Each scene shows the same named points in several views. A view is turned or mirrored, shifted and resized as a whole, has a little noise and may leave points out.

Scene 1
View 1
z724: [  4   8   7  -8 -20   9   3  -5  -8   0  -2  -6   4   2  -4 -16 -10 -17
 -13 -17   7  -4  -4   8   2  11   1  20 -14  -2 -17  -7  -4  -2   6   5
   8  13  -4  -5 -20  -5  16  11   1  10  25   4  -5]
z619: [-12  14   8  -2  -8  16 -16 -18  15   6  -5   2  15   0  20 -18  10  -1
  -7 -13   1  -9 -16 -21   8  20 -16  14 -14 -14 -19  -9  14  27 -14  22
  12  21   6  -7 -24   2   6  -6  -7  -8  14 -11  -4]
z555: [-32  13  -2 -15  -7   1 -20 -26  22 -10  -2   1  -4   0  17 -24   8 -12
  -8   1  -4   6  -5 -22  11  14 -27   5   0 -13  -3  -3   7   8 -14  13
  17   9  20   1  -2   9  10 -16  -6  12  21  -7 -10]
z474: [-29  16   1  -6  -7  10 -13 -15  15   3   5  12  15  11  17 -30  16   3
  -8   1   4   2 -10 -30  13  22 -28  -1 -14  -8  -5   0   2   7 -29  24
  21   3  20  -3 -18  -1   1 -13   2   2  12  -5  -7]
z777: [-20  11   0 -11 -10   3 -17 -21  15  -4  -6  -1  -5  -3  13 -19   1 -15
  -8  -8  -2   1  -7 -13   8  13 -18  13  -4 -10 -11  -6   9  12  -6   9
  11  14   9  -3  -8   7  13  -9  -6   8  22  -9  -7]
z462: [-29  15   1 -10 -12   8  -5 -13   8   2   5  10  12  14  12 -33  11   1
 -10   1   3   6  -6 -24  12  22 -26  -1 -14  -8   1  -1  -3  -3 -26  21
  21   0  22  -1 -14  -2   2 -13   3  10  13   2  -8]
z446: [-35  14  -5 -17  -9  -1 -14 -23  16 -11   1   6  -4   4  11 -30   6 -12
 -10   3  -1   9  -1 -18  10  14 -30   4  -2  -8   3   2   3  -4 -14  12
  19   3  22   2   1   8   8 -17  -1  18  20   0 -11]
z329: [-27  11   3 -11  -6   6 -19 -24  18  -5  -5   2   0  -2  19 -21   7  -8
  -6  -3  -2   1  -7 -23  10  15 -26   9  -7 -13  -9  -6  12  14 -16  16
  17  11  14  -3 -10   6   9 -13  -4   4  18 -10 -10]
z306: [-21  10   6  -6  -2  12 -24 -23  20   1  -7   1   6  -3  25 -15   9  -5
  -5 -11  -3  -7 -15 -22   9  18 -19  13  -8 -16 -18  -8  18  31 -14  19
  13  22   5  -5 -15   7   8 -10 -10  -4  17 -15  -6]
z901: [  7   7   4 -10 -27   8  10  -1 -16  -3   3  -6   3   6 -13 -20 -17 -20
 -17 -16   7  -1   0  14  -2   6   2  21 -13   4 -14  -5 -10 -14   9   0
   9   7  -3  -1 -20  -9  18  15   6  17  27  10  -5]
z150: [  8   3   0 -16 -28   0   5  -8 -11 -12  -5 -16 -15  -4 -15 -11 -24 -34
 -16 -17   3   0   6  22  -5  -2   4  28   1   6 -15  -9  -4 -13  24 -11
   4  13  -7   1  -7   2  26  16   2  25  36   6  -7]
z323: [-23   9   0 -13  -5   2 -24 -26  21  -7  -7  -5  -6  -5  17 -17   3 -16
  -6  -6  -4   0  -8 -17   8   9 -21  14   1 -12 -11  -7  15  17  -7  11
  10  15   9  -3  -3  12  14 -13  -8   7  22 -13  -9]
z226: [ -9   7  -2 -16 -20  -1  -7 -14   2 -14  -5  -9 -16  -3  -3 -16 -14 -29
 -13  -7  -1   2   0   6   0   3  -9  19   3   0  -8  -8   2  -7  12  -5
   8  11   6   2  -3   6  19   1  -2  23  32  -1  -9]
z94: [-33  16   3  -6  -2  10 -18 -21  19   2   1  10  13   6  22 -28  16   2
  -8  -3   0   0 -10 -29  12  21 -31   2 -13 -14  -6  -1   8  14 -28  25
  18   8  19  -3 -15   3   1 -16  -3   1  11  -7  -9]
z135: [ -5   2  -7 -19 -20 -13 -14 -22   7 -23 -11 -21 -33 -13  -5  -8 -24 -45
 -12 -12  -6   2   3  15  -3  -6  -6  26  15   0 -10  -9   6  -2  24 -15
   1  17  -2   3  12  16  31   4  -6  28  39  -6  -9]
z51: [-17  15   7  -5  -8  13 -11 -13  10   4  -1   6  14   4  15 -25   8  -1
  -6  -8   3  -2 -12 -22  10  20 -18  10 -14 -12 -15  -5   7  15 -17  21
  16  14   9  -6 -21  -1   5  -8  -2  -3  14  -7  -6]
z459: [-23  12  -2 -16 -17  -1  -5 -16   4 -10   0   0  -3   4   1 -25  -3 -18
 -13  -1   0   8   1  -6   7  10 -21   9  -3  -2  -2  -2  -4 -10  -5   7
  16   2  15   0  -5   3  13  -7   3  20  22   3  -9]
View 2
z901: [-39  15  31  -1 -16 -13  -5   2 -11  18  30   4   5  10 -24  55 -14 -14
 -16  10  29 -25  -3  14  -5 -10  19 -12  17  -7 -14  27 -14  -2 -12  40
  -8 -28 -17  17  -3   3  -2  34  17 -16 -21 -15   2]
z329: [  9   9 -27 -41 -10   8  12  31 -10  12  42 -13  15  10  21  13  -1  -5
 -23  24 -10  10   6   7  -5  -9  12   3 -36 -17  -2   8 -14   5 -13   2
  36  18  -7  12 -16  -6   7  -3  -5 -21  19  -5  20]
z226: [-18  13  30 -11  -5   0   7  -2  -9   4  26  13   5  22  -7  38   9  -7
 -23  11  -4 -10  -6   4   1   7  24  -7  -2   5 -29   3   2   8 -13  17
  -7 -33  -8   4  -4   2   8  35   3 -32  -7  -7   1]
z51: [  1  17 -28 -36 -12   3   4  30 -16  18  36 -18  14   3   8  16 -10 -10
 -25  19   5   5   9  10  -8 -17  10  -2 -23 -22   5  24 -23   3 -17  11
  26  12 -17  17 -21  -1  -4   1   5 -14  14  -5  16]
z555: [ 11   7 -11 -37  -4  13  17  23  -8   3  39  -5  11  19  18  15   9  -1
 -22  22 -18  10   0   1  -1   2  18   4 -37  -2 -13  -6  -2   9 -15  -1
  33   5  -4   4 -13  -5   7   2  -4 -33  18  -2  17]
z619: [  9  25 -33 -40  -9  -2   0  39 -18  14  27 -19  13   0  14   6  -9 -14
 -33  14  -3   9  18   8 -10 -19   9  -3 -24 -19   3  34 -21   7 -22   4
  12  11 -18  15 -26   9  -9   4   4 -14  18  -1  11]
z474: [  3   2 -31 -39 -13   9  14  30  -7  18  46 -22  13   6  17  19 -16  -1
 -12  28   4   7   7   8  -6 -17  14  10 -33 -24   4   7 -20   0 -10  12
  49  26 -11  15 -17 -14   4 -12   0 -18  13  -9  29]
z323: [ 13  18  -9 -35   0   7  13  22 -13   0  31  -7  13  16  14   6  11  -9
 -32  17 -23  10   7   1   2   0  14  -2 -31   1 -17   4  -3  13 -18  -5
  14  -4  -7   4 -14   6   2  11  -5 -29  20   1  11]
z459: [-11   0  12 -24 -11   7  13   9  -5   9  36   4   7  19   0  36  -1   3
 -13  23   4  -4  -9   5   0   4  23   1 -19  -4 -16  -6  -2   4 -10  20
  27  -8  -8   8  -4 -13  13  16   1 -27  -2 -11  13]
z724: [-28  18  17  -9  -9  -8  -3  12 -11  19  27   2   7   5 -16  40 -11 -16
 -24  10  19 -17   4  13  -8 -12  15 -15   7 -11 -11  31 -16   4 -16  34
  -9 -23 -21  18  -8   7  -5  30  14 -16 -10 -13   3]
z135: [-13  21  52  -9   4  -3   7  -9  -8  -9  17  23   3  32  -9  28  27 -10
 -33   2 -24  -8  -8  -1   5  19  21 -12   1  24 -43  -3  17  17 -17  10
 -29 -53  -5  -6   3  12  10  54   1 -40  -5  -5 -10]
z446: [  4  -5  -4 -36  -9  15  20  14  -4   7  44  -5  13  22  13  29   1   5
  -9  26  -9   4  -7   3   3   6  23  10 -34  -5 -10 -17  -1   3  -7   7
  40   5  -3   5  -8 -19  17   1  -5 -31  13  -7  22]
z777: [  3  15  -6 -31  -2   3   9  18 -12   7  34  -6  10  14   8  15   5  -9
 -29  16 -12   5   5   3   0  -5  16  -3 -22  -7 -15   9  -6  11 -18   7
  12  -7 -10   5 -14   2   2  13  -1 -26  12  -2  10]
z306: [  8  30 -26 -38  -5  -1   3  34 -20  14  25 -19  13   2  12   1   1 -18
 -42  10 -12   7  19   4  -8 -15   6  -7 -24 -13  -4  33 -18  12 -26  -1
   3   5 -17  12 -29  15  -9   9   1 -19  22  -1  10]
View 3
z135: [ 18 -14   4  -1 -11 -10   4  15 -11   1  10   3   9  17 -12   9  -5  18
 -14 -13  30  10  20  -2 -12 -16   8   3   4  -5  -2  12  -2 -25  -1   9
   6 -14  -4   1 -15 -28  -8  21   9  26  -4 -33  12]
z329: [  1 -11  -7   0  -4   0  -8  -2  -7 -14  14  -9   6  -5   2   7   6   8
 -16  -1  12 -27   2  18   2 -11   2   4   4  -2   7   4 -17   0  -2   7
   6  15  -5 -19 -10   7  -4  -8   0  -3 -23  -4   2]
z459: [  6  -7  -7   3   1 -10  -5  -5  -7 -12  19   0   7   1   0  -2  -4  10
 -10  -2  18  -9  12  10  -3 -12  -3   8  10   0  -3   6  -6  -8   0   6
  11  -2  -1 -13  -6  -4  -7   7   2   3  -6 -10   6]
z94: [ -2  -9  -9   0  -1   3  -9  -5  -5 -15  18  -7   3  -7   5   6   8   6
 -16  -1  10 -32   1  22   4 -11   3   6   3  -2   8   0 -20   2  -2   6
   7  17  -7 -20  -9  13  -3 -12  -2  -7 -24   1   2]
z323: [  6 -14  -4   0  -9   0  -5   6  -8  -9  12  -7   6   2  -5  12   3   9
 -19  -6  18 -16   8  14  -1 -15   8   3   0  -5   8   8 -16  -9  -2   8
   6   8  -8 -12 -14  -1  -3  -3   3   8 -24 -14   6]
z619: [  0 -10  -1  -4  -8   7  -5   7 -11 -12  14  -8   4  -4  -2  12  12   8
 -12  -6   9 -28  -3  19   0  -7   5   2   0  -2   9   2 -19   2  -4   6
   4  18  -5 -17 -13   5  -3  -8   0  -3 -22  -8   0]
z777: [  6 -10  -1  -1  -7   0  -3   6 -10  -9  13  -5   6   3  -4   9   4  10
 -14  -7  17 -16   6  13  -3 -12   4   2   1  -3   6   6 -13  -6  -3   5
   7   8  -5 -12 -12  -4  -5  -1   2   6 -16 -14   5]
z51: [ -2  -6   1  -4  -5   6  -5   5 -12 -13  14  -6   2  -6   1   7  11   6
  -9  -2   7 -27  -5  17  -1  -6   0   4   4   0   4   1 -14   5  -4   3
   5  14  -3 -20 -10   4  -6  -4   1  -5 -16  -8  -2]
z555: [  6 -13 -13   2  -4  -5 -10  -4  -4 -14  15  -8   8   0  -1   7  -1   9
 -20  -3  19 -19  11  16   2 -18   3   6   4  -4   8   6 -17  -9   0   8
  10  10  -7 -15 -11   3  -3  -5   1   7 -22  -5   9]
z446: [  6 -10 -15   4   1 -12 -10 -10  -4 -15  20  -4   7  -4   1   1  -5   9
 -18  -1  19 -17  12  15   4 -16  -1   8   8  -2   2   4 -12  -8   1   9
  11   4  -5 -13  -7   5  -5  -1   2   2 -19  -2   8]
z306: [  1 -12   1  -4 -11   9  -4  11 -11 -10  12  -9   3  -2  -2  14  15   8
 -16  -5  11 -25  -3  18  -1  -8   8   1  -3  -4  10   4 -20   0  -3   6
   3  18  -7 -17 -15   2  -3 -10   2   2 -25 -12   0]
z724: [  0   0  14  -6  -5   1   4  14 -20  -8  15   5   2   4  -4   3   7  10
   3  -8  11  -7   0   4 -13  -2  -1   7  10   4  -7   2  -2  -1  -4  -2
   6  -3   4 -13  -9 -16 -11  15   2   0   9 -23  -2]
z150: [  9  -3  14  -3  -6  -7   7  16 -19  -4  14  10   5  11  -9   2  -2  15
   0 -11  19  10  11  -6 -18  -7   0   5  11   1 -10   9   4 -14  -3   0
   7 -16   4  -4 -11 -28 -14  25   6  14  15 -33   6]
z901: [  0   2  14  -4   0  -5   4  10 -20  -9  17   7   4   4  -3  -2   3  14
   6  -6  11  -3   3   1 -14   0  -5   9  14   5 -13   1   3  -2  -4  -5
   8 -10   7 -13  -8 -21 -15  21   0   0  18 -24  -2]
z462: [ -2  -4 -11   3   6  -5 -11 -12  -7 -19  22  -4   5  -8   6  -2   2   6
  -9   3  10 -25   4  16   4  -9  -5  10  11   3  -1   0 -12   2  -1   5
  11   9  -2 -21  -6   9  -7  -4  -1 -10 -12   1   3]
z474: [ -3  -7  -8   1   0   0 -10  -7  -7 -18  19  -8   4  -8   4   2   7   7
 -12   2   9 -30  -1  21   3  -9  -2   7   7   2   3  -1 -17   5  -2   6
   8  16  -2 -22  -7  13  -5  -9  -2 -11 -18   2   0]
z226: [  9  -8   3  -1  -6  -8   2   7 -12  -6  14   2   6   9  -6   2  -3  14
  -9  -8  21   2  15   2 -11 -12   1   5   7   0  -4   9  -2 -13  -2   5
   8  -9  -2  -6 -11 -17  -8  16   4  13   0 -23   8]
View 4
z474: [  5  -7  -7  12  13 -18   6  11   0  -3 -12  -8 -32  -3 -10  19 -30  52
  -8 -15   9  11 -20  20 -22   9 -26   3  -1 -17   6 -16 -13  18   3 -18
 -34 -12  17 -13 -17  -4  -9 -11 -32 -20  15  -2 -16]
z94: [  4  -7   3  12  16 -12  16   6  -3  -4  -9  -8 -33   1  -5  25 -26  51
  -8 -16   7   8 -25  18 -24  12 -31   5   2 -12   2 -12 -11  17   5 -25
 -37 -12  24 -12 -15  -1  -6 -16 -27 -20  10   1 -21]
z135: [-36  20  24   3  -4  45  18   8   9  -3  21   8  29  -1 -17  -2  11  -7
   6   2 -39 -56  36  -6 -16   9  -1   0 -29  14 -23   5   2 -15   8  -2
   9 -18  20   4  -1  11  25  31  16 -15  26   1   6]
z446: [  0  10   0  12   5  -5   7  19  12 -11   0 -14 -13  -8 -14  18 -15  38
 -10  -7  -7  -4   1   6 -26  11 -21   1  -8  -1  -5 -21 -10  13  18 -15
 -35 -12  23 -15 -15  11   4  12 -20 -19  23  -1 -13]
z462: [  8   0 -15  14   7 -22   0  22   9  -9 -10 -16 -23  -9 -12  17 -28  52
 -11  -8   6  12 -10  15 -26   7 -24  -1  -2 -11   4 -30 -13  20  15 -12
 -39 -10  17 -15 -18   4  -5   3 -32 -20  21  -3 -14]
z901: [-33   7 -13   0  -4  11 -12  13   5   1  -9  16  22 -10 -24 -20 -17  13
  14  -2 -10 -33  13  23   4  -7  -1   9 -17 -14   7   6 -13 -15 -14  12
  29 -13  -7  23  -8 -18   4  15 -20 -13  24   0  20]
z619: [ -8 -18  16   5  19  10  20  -6 -14   5  -9  11 -25   9  -2  13 -26  41
   3 -18   1 -13 -27  26 -11  12 -28  11  -5 -12  -1  13  -6   4 -12 -24
 -16 -15  20  -3 -12 -11  -7 -28 -18 -20   0   4 -13]
z226: [-26  14   7   5  -1  22   8  13  10  -2   6   5  17  -3 -18  -4  -2   9
   7  -2 -23 -35  20   5 -14   4  -7   0 -22   5  -9  -2  -4  -8   1   1
   4 -12  13   8  -7   1  13  22  -3 -14  24   0   7]
z323: [-10   0  22   7  10  19  25   1   0  -1   3   0 -12   7  -1  19  -8  28
  -4 -14 -16 -18  -6   6 -24  18 -23   2 -11   3 -12   0  -1   5   7 -25
 -27 -17  29 -13 -11   8   6  -3  -6 -23   9   3 -14]
z329: [  1  -3   7   9  15  -4  17   5  -1  -4  -8  -7 -27   1  -6  18 -24  44
  -9 -13   1  -1 -18  16 -23  16 -28   4  -2  -7  -2  -7  -8  14   4 -23
 -34 -13  23 -12 -15   3  -4 -10 -21 -21  10   3 -17]
z150: [-39  15   3  -2  -9  32  -3  10  10   2   5  16  36  -5 -23 -20  -2  -1
  18   2 -27 -51  31   9  -2  -2   6   9 -27   0  -4  12  -6 -22  -8  10
  32 -12  -1  21  -3  -4  15  26  -2 -11  27   1  18]
z555: [ -2   4  10  11   9   2  20   8   5  -8   1 -10 -19  -1  -9  20 -11  35
 -11  -9 -11  -8  -4   4 -27  14 -24  -3  -8   0 -11 -15  -8  13  14 -20
 -35 -14  30 -15 -15  12   3   6 -13 -20  17  -1 -18]
z724: [-27   0  -5   2   4  13  -3   7  -2   4  -8  16  12  -5 -18 -14 -19  18
  16  -6  -8 -30   6  21  -1  -3  -9  10 -14 -12   5  10 -10 -13 -16   2
  20 -14  -1  18  -7 -17   2   4 -17 -16  16   2  15]
z777: [-14   0  12   8  10  13  17   2   0  -3   2   3 -12   4  -5  12 -12  29
  -1 -11 -11 -19  -5  12 -18  13 -19   3 -10  -2  -9   2  -4   4   1 -20
 -19 -15  23  -4  -9   4   4   0 -10 -19  14   3 -10]
View 5
z329: [  8  23  14 -17  -4  26   4  14 -30 -20  -2   8 -18  -7 -25   4 -14   7
  -8   3  20   1 -19  13 -11 -11   1   5   3   2  14  15 -15  -3  -7  -2
 -13   0   9   7  28   1   4  21 -15  -2   7  -7   4]
z777: [ 11  15   6 -13  -1  24   3  10 -21 -17   4   6 -23   0 -24   0 -13  11
  -1   6  15  -1 -17   3 -14   0  -3   8   5   0  10   7  -2  -4 -14 -10
  -7  -5   6  -3  21   6  -3  12 -13  -3   4  -7  -7]
z306: [  2  25   6 -22  -9  25   9   7 -26 -28  -5   7 -30  -6 -30   1 -16  11
   0   2  17   1 -22   9 -14  -4   0   4   8  -7  10  16  -8   0 -15  -9
 -13  -9   8   4  26   0   0  24 -20   6   8   1  -4]
z51: [  5  19  11 -18  -9  31   4   4 -20 -19  -1  13 -29 -13 -35   5 -17   9
 -10   2  20   0 -18  12  -5  -7  -2   1  -5  -3   9  11 -17   1 -10  -8
 -13  -6   1   6  22   6   8  18 -12   1   7  -2   3]
z226: [ 19   4  -1  -4   4  23  -4  11  -6  -4   8   9 -29   2 -22  -2 -11  14
   1   7  13  -2 -11 -10 -11   7  -7  11   2   2   8  -2   8  -5 -19 -14
   2  -4   2 -13  15  13  -8  -1  -9  -7   2 -14 -12]
z462: [ 12  18  21 -10   2  28   1  14 -26 -10   1  12 -13 -11 -26   9 -12   5
 -18   4  21   0 -13  12  -5 -16   0   1  -7   9  15   7 -26  -4   2   3
 -12   4   7  10  21   8  11  17 -10  -7   7 -16  11]
z323: [  9  19   5 -14   0  21   6  16 -26 -22   3   4 -22   4 -20  -2 -13   8
   3   3  15  -3 -19   2 -16  -1  -1   8  11  -1   9  12   2  -7 -16  -8
  -7  -3  10  -3  28   1  -7  17 -16   0   3  -7 -10]
z619: [  0  22   6 -26 -15  29   7   3 -21 -25  -2  10 -36 -12 -35   4 -17  12
  -3   0  21   2 -21  11  -9  -3  -2   1   2  -9  10  15 -10   5 -14 -10
 -14 -12   3   5  21   4   5  22 -17   6  10   6   0]
z474: [  9  22  21 -19  -4  29   4  13 -29 -18  -1  10 -15 -11 -28  10 -15   5
 -15   3  21  -1 -16  16  -6 -18   0   0  -6   4  13  11 -27  -1  -2   1
 -15   2   6  12  25   5  11  21 -12  -3   9  -8  10]
z150: [ 28 -12 -10   5   7  24 -13   7  12  13  16  13 -39   1 -25  -1  -9  16
   1   8   8  -4  -4 -16  -8  19 -13  15  -3   0   5 -15  16  -1 -21 -22
  10  -6  -1 -24   0  25  -9 -16  -5 -13  -1 -18 -17]
z446: [ 19  19  17  -4   8  21   1  22 -29 -12   3   5  -6   3 -16   2 -12   6
 -10   7  15  -4 -14   5  -9 -11   3   8   3   9  14   8 -13 -12  -3   0
  -7   7  10   2  27   4  -1  13 -11  -7   2 -20   0]
z94: [  3  28  18 -19  -6  26   9  14 -33 -23  -4   7 -19 -10 -27   6 -15   4
 -10   2  21   0 -19  16 -10 -15   4   0   1   2  16  14 -23  -1  -5   1
 -16  -1   8  13  29   1   7  23 -14   2  10  -6   6]
z724: [ 18  -2  -1  -9  -5  29  -8   2   4   2  10  17 -39 -10 -34   3 -15  14
  -7   5  15  -1  -9  -1  -4   9  -9   8  -8  -4   7  -7  -1   2 -14 -18
   0  -8  -5  -9   2  24   4  -3  -7  -8   5 -10  -4]
z555: [ 13  22  14 -11   6  22   4  21 -32 -20   0   5  -9   3 -15  -1 -12   5
  -4   7  16  -3 -16   5 -13  -8   1   7   8   6  15  10  -9  -9 -10   0
  -9   4  12   1  29  -1  -2  18 -13  -5   3 -14  -3]
z459: [ 23  10  11  -1   7  23  -4  17 -16  -4   7  10 -16   1 -18   3 -10   8
 -10   8  16  -2  -8   1  -7  -4  -2   8  -1   9  12  -1  -8  -7  -7  -3
  -3   4   6  -6  17  12   0   5  -8 -12   1 -20  -2]

Which points are out of place in each view (at most two, in the order of its rows)? Write none if all are in place.
view 1 => z329
view 2 => z306
view 3 => z619
view 4 => z462
view 5 => z226
